The views of a scene show one set of named points, each view turned or mirrored, shifted and resized as a whole, with a little noise and some points left out.
In the rows, zero is written as 128.

Scene 1
View 1
z_523: [130 134 137 125 197  94 104  72  90 155 130 136 114 158 134 164  90 157
 137  98 103  81 127  83  84 110 161 130 133 159 114  88  95 106 143  94
 165 130 127 134 141 152 107 124 128 127 106 189 192 160 148 115 152 187
 163  79 108 149 164 126 109 177  83 131  96 119 163 130 118 129  89 111
 140  70 110]
z_252: [ 99  55 111 169  89  95 110 104 174 155  93 111 135 135 117 115  83 135
 121 152  79  29 140  96 116  63 123 127 143 114 129 103 172  95 115 146
 110 106  93 112 150  79 118 145 220 159 120  73 132 166 104 127 110 140
  71 196  98 192 116  67 149 149 149 124 161 148  83 168 200 106 107 121
  86 186  96]
z_801: [106 157 124 160 125 141  87 136 130  92 137 124 141 141 128  99  85 151
 111 108 113  54 111  82 127 117 152 126 131 130 147  76 119  64 163 168
 120 159 121 135 147 181 113 134 124 175 122 133 130 142 128 114  98 182
 124 138 119 131 150 116 130 142 149 108 139 188 150  47 176 166 143 114
 137 115 135]
z_141: [146 103 135 149 153 105 112  97 129 147 108 117 134 137 147 151  90 141
 149 134 104  82 114 105 126  85 163 124 133 151 129 115 135  91 125 124
 144 123 146 121 122 125 103 121 186 129 120 156 157 137 148 110 132 175
 113 143 111 153 143 114 126 173 124 117 114 132 115 139 161 110 104 148
 116  98 101]
z_104: [ 83 100 109 134 137  93 105 107 120 147 141 120 129 157 125 126 104 157
  96  99  76  48 165  74  67 101 132 134 132 126 126  92 118 111 136 125
 134 110  95 140 152 121 151 141 150 151 109 130 166 171 122 114 133 194
 141 100 121 165 152  92  97 164  85 113 136 148 152 116 142 154  89  79
 127 138 134]
z_654: [114 152 118 155 131 152  95 162 135  77 158 115 166 131 154 113  97 148
 113 119 110  74 114  73 141 104 165 132 118 137 159 104 138  83 150 170
 130 136 137 153 115 157 136 134 138 141 125 135 130 124 146 100 106 205
 118 132 150 128 164 137  98 155 139  76 132 181 151  46 155 165 138 136
 142  85 147]
z_479: [119 105 143 163 130 100  91  79 138 154  81 133 111 161 115 126  73 139
 137 117 104  34 121 110 101  98 137 124 160 126 112  74 107  68 138 120
 133 152 108 102 174 154  80 117 155 163 114 124 161 170 112 128 112 147
 127 164  75 165 135  93 164 151 138 159 136 165 103 137 182 118 114  98
 109 133  75]
z_290: [133  96 153 150 181  65  96  29 111 201  63 136  79 173 100 165  75 147
 149 100  92  56 134 119  69  90 142 120 160 143  81  70  92  84 131  73
 155 138 107 100 185 133  63 116 156 149 102 149 200 193 116 143 151 143
 151 140  60 175 129  82 168 174  97 193 103 125 107 194 159  89  72  87
 101 130  51]
z_538: [102 154 105 160  98 173  99 195 147  46 176 109 190 120 164  88  92 148
 101 124 104  75 112  65 149 114 164 139 109 126 183 104 153  81 154 202
 117 133 127 155 102 167 168 146 140 155 136 129  96 114 149  86  97 211
 109 128 160 125 164 126  79 138 158  52 148 197 163  11 168 188 164 138
 149  99 176]
z_678: [ 78  68 112 129 143  69 121  78 111 172 127 115 120 158 111 136 106 154
 103 107  68  44 184  78  46  84 123 129 138 119 104  88 125 118 110 109
 141  98  72 126 155  87 149 149 172 145  96 110 188 187 105 129 148 171
 129 116 111 181 143  68 107 166  74 132 140 117 140 162 145 138  68  68
 112 164 116]
z_296: [184  92 121 142 164 117 121 114 147 145 112 111 154 111 162 158  96 127
 175 170 103 115  95 102 162  68 187 125 113 154 151 142 178 117 113 137
 148 106 162 124  86  96  96 112 226  95 134 152 148 111 174 103 135 170
  81 158 127 154 144 125 123 181 144  98  98 123 108 147 159  79 105 193
 112  69  99]
z_81: [114 164 133 152 147 135  92 122 119 100 130 128 134 147 136 121  84 156
 119  97 109  59 117  83 122 122 160 132 136 138 130  72 104  70 158 148
 136 159 127 140 149 184 115 130 113 164 116 162 153 149 136 106 114 184
 148 109 113 125 165 129 116 151 134 113 120 180 156  61 159 159 133 113
 142  89 128]
z_795: [ 97  86 104 142 130 106 120 128 131 131 145 109 142 139 140 127 101 147
 112 132  80  70 157  73  94  86 151 123 118 129 142 114 153 121 117 142
 138  97 103 144 119  93 155 147 182 130 112 120 149 147 129 102 132 188
 103 125 134 165 151  96  89 164 102  89 138 131 139 124 150 133 101 117
 120 126 142]
View 2
z_296: [117 119 134 133 142 131 119 146  96 142 148  94 159 111 148 123 154 133
  96 123 142 168 140 113 160 168  82 123 117 116 116  87  62 162 104 140
 172 133 112 150 127  87 113 100 113 126 124 167 119 141 114 130 172 113
 157  99 129  68 142 161 116 104  80 148 118 168 154 135 178 132  73 169
 110 176 115]
z_290: [156 180 144 163 115 145 112  99 130 144 173  82  90  79 173 108 143 177
 144  87 151 176  88 128 162  81  86  67 121 101 124 115  91 181 119 125
 180 113  74 131 129  92 137 131 159  98 150 137 142 150 109 141 133  74
 109  97 193 150 122 117 160  84 114 116 123 162 112 131 155 114 188 132
 147 141  70]
z_252: [177 153 118 155 116 126 101 121  99 146  98 116 143  80 134  96 116 116
 165 105 121 183 118 126 136 101  66 109 106  70 120 158  93 133  83 129
 170 156 122 154 153  86 100 106 132 114 164 100 122 162 114 137  90  84
 150 118 105 157 138 149 144 104 120 137 126 147 145 170 152 121 155 116
 126 137 118]
z_81: [110 124 152 127 134 122 128 115 140 137 127 113 103  97 164 116 129 114
 125 117 132 139 104 140 134 148 120 100 158  95 151  80 123 139 126 127
 135 152 109 125 165 140 150 131  96 105 135 116 120 155 156 144 160 129
 159 111 171 124 103 140 101 134 132 147 116 134 141 119 139 135 140 175
 171 123  98]
z_801: [131 127 146 126 123 129 116 117 119 145 107 115 116  87 146 112 128 101
 147 112 129 158 116 129 132 149 105 113 155  80 155  95 118 129 105 114
 140 147 118 136 169 128 125 123  96 104 140 107 111 147 151 134 134 120
 164 108 153 131 108 154 123 133 128 161 114 132 169 130 137 135 131 168
 155 124 112]
z_795: [139 132 109 154 138 123 120 137 114 135 126 117 152 110 163 111 123 122
 113 123 117 153 125 146 129 124  90 109 106 102 115 128 104 139  99 148
 155 169 131 148 162 111 134  97 107 125 151 105 119 163 128 143 140 115
 147 118 121 110 129 132  95 135 126 142 125 146 112 146 163 127 139 122
 142 137 112]
z_104: [116 140 125 160 143 122 129 126 141 126 152 119 117 113 181 112 125 128
 117 124 119 136 109 158 126 111 109  88 126 109 126 110 127 147 129 142
 151 161 103 127 170 136 162 111 112 116 152 100 128 168 137 149 152 114
 135 124 165 123 113 114  86 138 139 138 125 137  96 129 153 122 171 129
 177 129  93]
z_523: [120 148 143 151 135 135 133 115 137 134 170  95  98 101 178 118 141 149
 112 110 142 140 104 144 141 121 109  82 142 116 128  83 108 167 132 131
 160 141  90 122 150 131 161 121 119 107 137 128 133 156 128 146 170 110
 129 103 185 118 114 117 113 117 124 138 119 149 114 117 153 121 155 154
 166 137  82]
z_479: [149 157 151 142 115 142 107 100 124 152 127 100 102  74 156 105 134 130
 156  94 142 167 103 125 143 108  88  93 139  87 142 107 105 153 106 109
 158 134  99 133 147 107 122 130 135  99 148 113 124 151 127 138 118  90
 139 101 172 159 116 138 148 104 123 139 119 145 150 136 142 125 166 146
 151 126  92]
z_141: [135 135 135 144 130 131 111 130 114 140 143  95 133  96 153 111 143 132
 123 116 147 167 118 129 150 136  85 105 124 100 126 100  86 159 108 134
 166 137 104 140 139  99 122 111 118 115 141 137 117 148 121 139 142 104
 144 104 148 109 127 147 127 109 105 141 117 158 140 136 163 131 128 154
 127 151 103]
z_538: [102  95 133 115 145 113 129 137 119 137  87 135 151 109 142 117 120  70
 119 142 107 136 131 140 115 185 120 137 153  87 152  92 132 110 101 133
 115 187 151 141 187 148 134 112  64 113 138  92 102 160 166 133 155 149
 195 127 120 104 107 164  73 163 138 177 106 121 168 136 132 146  95 173
 162 118 132]
z_654: [110 101 136 120 140 123 133 133 124 140 113 120 132 101 152 122 128  95
 117 130 119 137 127 135 122 174 119 121 145  97 149  83 116 126 116 130
 135 169 131 133 173 138 139 121  80 119 133 108 112 155 155 136 158 137
 177 115 141 103 112 149  84 145 131 164 112 129 156 129 144 137 105 171
 162 130 118]
View 3
z_296: [121 113 151 154  74 107  99  56 178 180 153  79 106  87 147  85  83 189
 183  85 129 130 133 114 166 124 161 117 152 104 159 102  93 155 120 129
  91 116 133 151 179 153 148  86 127 165 178 173 101  94 158 136 129 151
 154  96 121 161 146 200 115 158 150 156 108 122 129  83 159  71 119 122
 142 178 110]
z_81: [162 141 136 127 114 110 124 118 148 128  98 106 103 118 137 153 109 119
 139 113 128 145 111 132 125 126 120 119 139 127 133 150  95 145 149 127
  96 146 132 142 128 115 136  98 107 143 119 139 112 111 100 106 137 122
 114 112 139 118 122 159 115 131 132 125 119 129 140 120 112 114 114 107
 108 159  83]
z_290: [121 154 160 158  52 115 124 115 174 115  93 124 134 145 153 112 120  79
 172  81 106 103 165 116 145 144 179  86 174  73 150 124 133 190 134 185
 107  73 140 195 128 127 113 105 125  95 138 179 108  89 135 119 184 150
 146  34 160 129 150 142 109 137  96 165 188 110 191 100  82 135 121  98
 113 145 115]
z_538: [162 106 118 125 139 100 109 107 117 152 126 113  88 103 132 147  79 155
 150 133 137 181 108 131 137 124  75 139 149 180 110 148  80 100 137  91
  89 157 128  99 142 140 165  95 108 189 130 105 114 134 103 103  95 112
 112 176 124 131 114 157 123 124 147 134  76 123 121 131 139  70 112 124
 113 158  82]
z_654: [160 119 127 120 137 113 128 104 130 152 118 113  90  98 135 146  91 137
 143 127 133 164 105 130 141 124  97 133 140 152 123 150  88 107 151 105
  99 154 127 117 135 131 158 103 106 174 134 113 119 130 103 100 114 114
 109 158 115 126 128 166 124 127 148 130  87 119 127 118 134  84 116 122
 110 157  82]
z_678: [120 136 141 138  72 109 147  96 129 125 122 146 125 123 152 103 107  64
 162 106 113 110 170 122 171 156 129  91 188 106 123 139 143 129 160 172
 112  69 138 165 124 156 146 133 133 121 145 138 120 136 140  96 166 125
 140 101 134 128 166 126 137 120  92 170 168  81 195  81  95 106 125 138
  98 127 104]
z_141: [126 128 148 152  76 108 110  87 159 149 128 108 112 115 149 107  92 135
 173  93 119 132 149 114 156 134 144 112 158 109 144 117 112 155 127 148
 102 111 138 151 149 146 136  92 120 144 149 158 110  99 139 124 143 136
 141  84 142 142 141 162 112 141 127 156 134 114 151  97 124  95 116 117
 126 159 105]
z_795: [118 114 138 145  81 106 126  78 139 152 145 125 110 108 151  88  92 124
 173 103 121 128 158 113 169 148 132 108 182 120 128 124 121 126 137 147
 106  92 139 142 154 165 154 107 128 156 157 139 117 127 147 116 134 131
 144 120 125 148 159 154 130 138 116 166 137  94 157  88 126  75 119 139
 115 145 102]
z_252: [109 119 138 181  61  89  88 117 113 126 140 146 126 154 150  94  60 108
 193  93  96 157 190 103 159 167 112 111 215 153 112 117 149 150  96 151
 100  59 143 155 150 175 141  88 127 146 134 140 111 105 155 123 125 134
 153 102 170 144 137 118 107 133  99 181 145  93 175 122 100  73 115 116
 130 140 122]
z_479: [134 148 151 162  78 101 104 132 144 117  89 130 127 154 150 131  94  92
 171  91 105 145 151 123 132 139 136 112 178 123 138 130 124 176 114 154
 101  97 145 170 127 132 122  85 119 123 124 156 107  94 124 120 147 138
 140  69 168 122 126 141 103 134 107 154 155 112 169 131  93 116 119  95
 119 151 107]
z_104: [137 129 136 127  97 110 149 105 129 127 120 141 110 118 142 121 114  77
 152 115 120 126 148 121 156 147 115 105 171 118 122 150 123 125 162 153
 112  94 138 147 129 139 144 126 122 134 139 124 117 131 125 101 154 120
 129 121 124 124 156 134 140 123 106 153 148  97 171  92 101 106 120 133
 100 136  98]
z_523: [137 146 153 118  90 120 152  86 179 139 108 106 108  99 148 125 138 109
 148 101 132 101 126 134 154 125 163  92 141  71 156 138 101 150 170 162
 110 116 135 167 129 114 136 120 120 118 149 160 114 113 126 110 175 141
 125  82 118 128 156 173 128 133 121 137 143 111 160  71 113 126 122 126
 107 161  93]
View 4
z_141: [112 122 114 162 143 154 147 134 119 147 132  96 136 112 104 146 183 130
 125  86 161 126 159 114 135 126 118  95 132  92 131 171 120 135 128  98
 104 128 133 116 112  86 114 122 129  89 129 155 140 112 108 117 143 119
 147 147 133 128 157 113 140 158 143  66 136 124 125 122 118 101 170 160
 145 136 158]
z_81: [115 127 127 116 152 157 150 120 145 161 159 104 119 143 132 145 150 127
 161  92 174 129 164 105 121 127  99  91 177 103 150 158 137 173 104 130
 133  82 117 133  86  97 139  98 138 115  70 166 130 147 112 138 135 109
 128 156 125  96 115 156 152 149 113 133  74 137  91 143 152 112 126 148
 146 149 136]
z_479: [129 139  95 109 163 202 172 125 102 156 125 125  75  95  87 152 204 164
 167  71 144 174 159 181 117 158 109  83 151  83 129 201 121 172  95 124
 121 123 154 118  99  65 144  65 146 118  92 159 158  98 103 118 143 108
 115 147 178 153 116  98 105 125 124 122  67 133 122 150 144 125 151 114
 136 152 157]
z_538: [ 91 139 139 128 150 136 130 105 163 148 162  40 156 209 160 164  92  87
 191 120 187  81 225  89  92 107 111  86 200 104 138 135 121 128 111 139
 161  52 135 155 114 144 120 100 164  86 117 147 106 174 148 139 148 103
 134 221 118  93 101 172 160 174 100 146 102 183  93 114 144  96 107 187
 137 131 123]
z_654: [103 133 137 137 147 145 133 114 153 153 155  70 145 173 141 153 124  97
 164 105 181  96 199  97 112 114 104  93 185 102 140 139 126 143 112 125
 144  71 114 147 105 129 121 105 150  93 113 157 124 164 130 131 140 111
 138 185 110  97 118 160 157 168 113 122 104 147 103 121 144 104 121 173
 146 133 132]
z_252: [101 139  90 133 154 186 149 132  82 137 129  75 108 117  83 167 177 131
 165  75 125 139 202 190 108 118 141  89 124  73 103 203  95 103 110 110
  99 144 200 109 143  80 109  78 169  82 175 106 153  81 139  97 166 103
 129 188 195 185 138  69  91 146 121  78 118 174 145 104 100 114 178 145
 127 140 178]
z_296: [106 127 117 220 145 113 134 133 133 145 134  76 170 134 116 139 175 116
 104  87 179 115 166  77 140 119 113 114 100  95 129 145 124 118 156  72
  98 118  91 128 104 107 103 158 120  74 158 158 127 129 107 136 142 112
 175 142 113 110 186 114 181 175 156  37 193 114 138  98 106  69 179 194
 146 109 165]
z_801: [109 142 107 124 164 170 157 112 130 161 131  82 119 157 115 159 158 118
 176  89 178 129 189 142 101 140 106  96 166  95 136 171 127 147 108 120
 142  88 134 145 107 102 134  86 153 106 114 165 134 144 127 134 146  93
 127 188 142 128 111 126 145 153 109 136  91 158 112 128 140 105 138 156
 134 137 138]
z_104: [111 112 135 101 120 174 124 136 127 148 190 117 136  97 123 148 142 131
 150  91 139 115 181 120 127  96 129  68 171  74 130 177 101 152  92 133
  97 106 165  98 109  99  83 102 145 106  99 124 148 100 121  91 153 143
 123 137 148 113 119 145 110 153 135  92  65 135 116 127 124 141 125 128
 131 168 156]
z_795: [ 97 114 132 129 123 152 116 136 131 138 174  85 155 114 129 152 134 109
 148 100 140 101 190 104 129  89 134  83 162  75 116 170  96 123 108 117
  97 118 156 101 121 108  84 117 148  78 139 111 137 107 136 100 159 128
 139 157 149 122 139 132 116 167 129  68 104 142 132 102 102 121 137 148
 127 151 159]
z_523: [123 105 135 132 121 149 134 136 144 161 171 147 143  73 119 136 174 141
 120  81 150 126 126  80 154 111 113  78 151  85 148 173 128 174 108 108
  95 113 105 103  74  83  94 136 108 115  66 169 160 109  89 118 127 148
 146  89 119  90 152 151 139 148 154  78  93  83 117 140 133 127 151 128
 139 153 154]
z_678: [112 106 134  97 112 174 121 143 112 144 192 135 133  59 109 145 163 146
 140  78 121 124 165 137 138  88 149  63 153  54 125 199  91 139  89 129
  70 144 181  76 117  78  70 103 142 101 112 106 157  64 118  77 154 154
 126 123 167 135 137 122  77 140 143  63  67 128 132 118 107 148 138 109
 122 176 172]
View 5
z_654: [185  89  98 103 124 114 143 137 187 137 163  99 151 130  56 173 153 117
 107 181 157 134 128  69 128 206 183  99 132 171  49 130 132  82 135 118
 120  89 146  98 118  86 130 127 122 158 141 124 177 142  84 147 106 159
 179 178 124 127 143 113 134  96 116 141 160 151 135  61 134 125 139 153
 127 135 142]
z_479: [144 154 121 122 146  77 131 163 159 130 136 126 128 175  66 188 140  86
 157 166 134 122  65 177 150 151  73 131 141 143 110 186 108 145 114  99
 119 124 105 119 120  76 151 105 109 102 100 109 194 129 146 138 172  99
 135 153  96 153  75 134 104 188 125 141 164 127  93 138 122 120 147 160
 108 110 111]
z_141: [154 110  96 146 127 102 135 141 163 148 119 133 146 145  93 115 143 101
 162 163 134 112  60 117 154 166 123 109 125 133 141 171  87 137 134 101
 129 118 116 115 104 108 130  91 155 141 138 127 163 127 134 146 159 145
 157 172 105 136  95 131 123 139 131 133 133 135  85 101 128 122 147 149
 142 137 123]
z_523: [114 148 124 177 135 172 138 104 158 140 104 153 127 187  68 105 101 122
 170 135 139  99  92 143 181 172 122 123  92 154 128 165 127 128 103 140
 111 120  99 153  72  98 164 137 143 129 151 149 136 123 145  95 132 166
 189 192 104 101 108 163 123 140 148 153 124 154 129 106  97 108 164 139
 141 163 107]
z_678: [114 150 130 156 127  95 148 165 172 127 114 120 136 160  89 147 120 110
 185 111 127 115  34 205 155 165  97 136 162 174 113 174 107 143  81  71
  78 112 139 151 103 111 170  75 132 113 113  95 136 162 178 149 192 149
 196 191  99 109  84 182 119 175 106 125 141 145 109 186 114 135 168 155
 113 122  99]
z_252: [157 109 108 114 112  12 140 198 180 137 134  97 158 118  97 164 163  94
 164 153 131 128   4 174 132 153  99 127 193 148 112 181  71 155 135  37
  98 105 161 108 143 128 134  42 133 127 104  66 177 170 149 193 210 129
 160 161 100 157  75 139 109 179  87 115 167 117  66 167 145 141 153 164
 105  95 120]
z_290: [ 93 180 128 165 147 104 126 149 127 136  95 167 115 197  77 125 105  90
 215 141 120 108  35 216 175 133  41 141 120 117 172 204  96 179  92 112
 106 140  82 148  99  87 167 103 131  89 120 125 165 127 186 107 187 106
 144 173  81 139  49 176  96 207 140 140 135 127  89 175 100 109 162 146
 123 130  82]
z_81: [153 138 116 117 150 139 140 121 177 132 161 120 132 176  45 183 135 106
 125 169 150 132 133 115 146 187 139 117 112 165  63 144 145  88 114 136
 119 104 118 123 103  68 142 145 116 127 133 136 182 130 110 114 111 138
 173 174 114 119 118 124 127 134 139 149 157 153 147  87 105 117 139 148
 120 130 130]
z_538: [208  75  96  86 127  99 155 140 218 139 194  75 158 121  51 197 169 108
  76 180 160 139 140  43 115 219 210  96 152 194  10 109 142  60 149 102
 114  72 166  90 124 105 124 133 114 170 137 116 184 161  74 168  92 173
 199 170 132 118 170  96 134  81 106 136 165 158 154  44 146 136 128 160
 114 128 155]
z_795: [154 107 108 144 105 103 154 153 195 134 132 100 157 135  96 125 134 117
 152 131 135 114  51 123 139 184 159 109 164 174  91 149 100 120 124  84
  87 106 163 117 108 130 155  76 149 156 140 108 132 175 134 163 160 181
 204 191 115 105 123 149 130 119  92 127 138 153 122 128 136 139 161 157
 126 130 116]
z_801: [174 116 111 107 136  83 135 154 182 132 168 106 150 156  52 195 160  92
 117 186 151 140 103 112 132 182 136 126 142 157  71 154 124 101 138 109
 124 102 131 106 126  77 133 115 108 123 114 118 199 139 108 148 133 130
 152 155 114 147 117 108 117 138 122 135 170 136 110  91 133 119 129 157
 111 116 133]
z_104: [126 138 121 145 127 131 156 151 187 124 140 107 134 154  79 146 116 118
 153 120 141 115  71 170 144 182 129 128 155 191  67 150 119 120  94  86
  77 101 151 142  96  99 175 106 125 129 131 100 140 164 145 138 150 173
 214 197 102 102 115 166 118 138 109 139 143 160 133 153 109 138 160 158
 117 131 109]
z_296: [168  66  69 161 111 112 124 117 146 170  94 150 172 122  99  54 147 106
 160 184 140  93  54  60 164 166 166  72 103  95 185 169  70 125 178 123
 145 122 113  85 110 141 122  95 188 180 162 155 150 127 108 160 143 163
 168 164 122 147 104 110 146 111 137 122 111 128  74  41 159 118 151 138
 161 149 118]
View 6
z_801: [102 102 130 158 151 142 116 157 143 116 126 106 154 101 150 110 103 104
 145 137 147 174 103 141 112 147 108 134 111 139 110 133 160 167 126 100
 141 122 119 151 147 136 135 110 138 119 130 103 175 113 153 134 117 158
 125 135 128 137 120 128 103 112 145 158 141 116 135 180  91 120 141 136
 169  93 123]
z_290: [176 115 187 110  93 138  45 202 168  80  79 114 143 106 135  83 122  77
 148 137 114 156 107 170 158  49  86 183  99  54  91 154 176 219 145  75
 129  68 117 123 191 122 130 140  62 147 168  87 136  76 186  92 158 141
 149  72 155  75  66  95 163 125  51 154 127 211 112 190  74 109 113 130
 129 134  64]
z_252: [151 128 145 146 145 141 141 176 154  83  95 124 108 100 140  95 115 156
 216 113  94 182  78 154 172  98 125 136 135  83  76 142 131 190 166  88
 156  86 143 171 188 172 156 116  82 148 132  70 210  78 143 102 118 140
 103 149 104  92 112 128 114 167 101 140 136 156 126 197 151  96 135 153
 103 101  40]
z_104: [158  97 166 109 137 170  74 141 194  85  98 156 140 120 177  79 120 106
 161 111 115 152 128 158 126 121 138 134 118 107 107 147 159 162 122 128
 135 126 124 151 163  99 152 110 140 144 144 118 148  88 152 132 133 164
 130 111 120 117 115  95 103 114  95 132 154 183 130 171 127 127 134 142
 108  86 102]
z_81: [110  94 137 143 140 153  82 142 167 109 124 124 168 111 165  96 112  71
 113 134 149 156 130 146  92 141 109 139 101 134 112 141 178 159 112 105
 136 134 109 133 136 104 129 108 145 117 143 119 135 114 162 151 136 161
 140 117 144 145 120 115 107  93 140 150 153 132 133 170  80 133 126 140
 162  91 140]
z_678: [189 104 178  97 127 178  65 159 206  78  81 165 132 124 172  67 135 110
 182 102  94 152 123 167 143  97 146 144 125  79  89 151 151 178 144 125
 133 110 130 153 181  98 162 116 118 161 155 107 155  65 152 115 143 156
 125  92 122  93 106  94 109 138  67 134 148 213 125 172 143 118 123 146
  82  96  70]
z_141: [152 116 164 135 135 139 109 138 154  95  94 111 117 113 141 100 123 120
 120 129 111 149 125 168 131  91 108 160 104  93  80 147 158 191 143 109
 134 118 133 120 132 158 129 121  89 126 134  94 135  98 155 136 163 128
 129 134 123  97  96 108 117 152 122 133 133 119 133 162 101 105 133 116
 150 127  94]
z_296: [159 115 160 122 143 135 139 103 142  96  92  99  95 123 126 105 130 140
  67 132  86 129 133 190 124  78 117 168 103  80  67 135 151 183 148 119
 134 131 147  68  83 186 120 118  77 109 128  98 107 104 145 165 190  96
 125 162 123  95  98  98  99 173 140 125 132  50 149 140  96  94 138  86
 171 142 102]
z_795: [164 105 163 112 157 173 108 123 179  82  98 149 109 126 170  87 126 142
 146 100  95 143 128 168 126 111 149 132 124 108  92 140 145 160 139 137
 146 137 139 136 136 127 149 106 128 136 129 108 148  88 141 143 152 152
 111 140 114 108 129 105  89 156 113 122 152 143 141 158 141 116 134 132
 104  98  92]
z_523: [170  96 181  99 115 162  43 140 184  90  86 139 153 126 169  80 128  72
  96 128 121 129 148 170 113  91 111 164  88  90  99 143 185 176 118 113
 119 121 114  98 132  95 134 126 113 125 153 124  87  96 169 149 176 142
 148  82 146 108  90  89 123 107  88 131 149 167 133 151  78 127 115 114
 144 119 122]
z_538: [ 72  98  99 178 180 157 143 112 143 122 156 120 156 104 178 117 104 113
 122 125 147 162 117 133  79 198 141 106 119 186 119 123 149 126 112 119
 147 167 132 160 109 136 139  94 183 105 111 115 170 143 123 174 109 164
 120 176 111 173 150 140  59 107 204 154 164  74 149 165 110 134 154 144
 180  70 156]
z_479: [129 112 149 144 117 130  87 187 146 102  97 108 149  98 143  96 110  90
 162 139 138 177 100 153 142  90  92 157 114  97  89 146 164 193 143  82
 145  82 125 150 179 138 131 127  96 133 150  89 167  96 175 100 135 153
 135 107 139 108  95 118 145 122 100 160 134 175 111 201  82 109 133 139
 145 103  79]
z_654: [112  95 125 148 167 157 120 113 160 108 130 121 145 119 164 107 115 112
 106 128 133 149 127 153  97 160 127 128 115 153 105 135 152 146 119 130
 140 158 130 138 107 132 135 105 155 111 119 120 141 121 139 167 132 154
 122 155 118 146 140 119  74 120 167 136 157  89 142 157 105 125 143 122
 162  94 144]

Which points are out of place in each view (at most two, in the order of its rows)? Write - if all are in place.
view 1 | z_801, z_296
view 2 | z_104, z_523
view 3 | z_654, z_795
view 4 | z_479
view 5 | z_678
view 6 | z_538
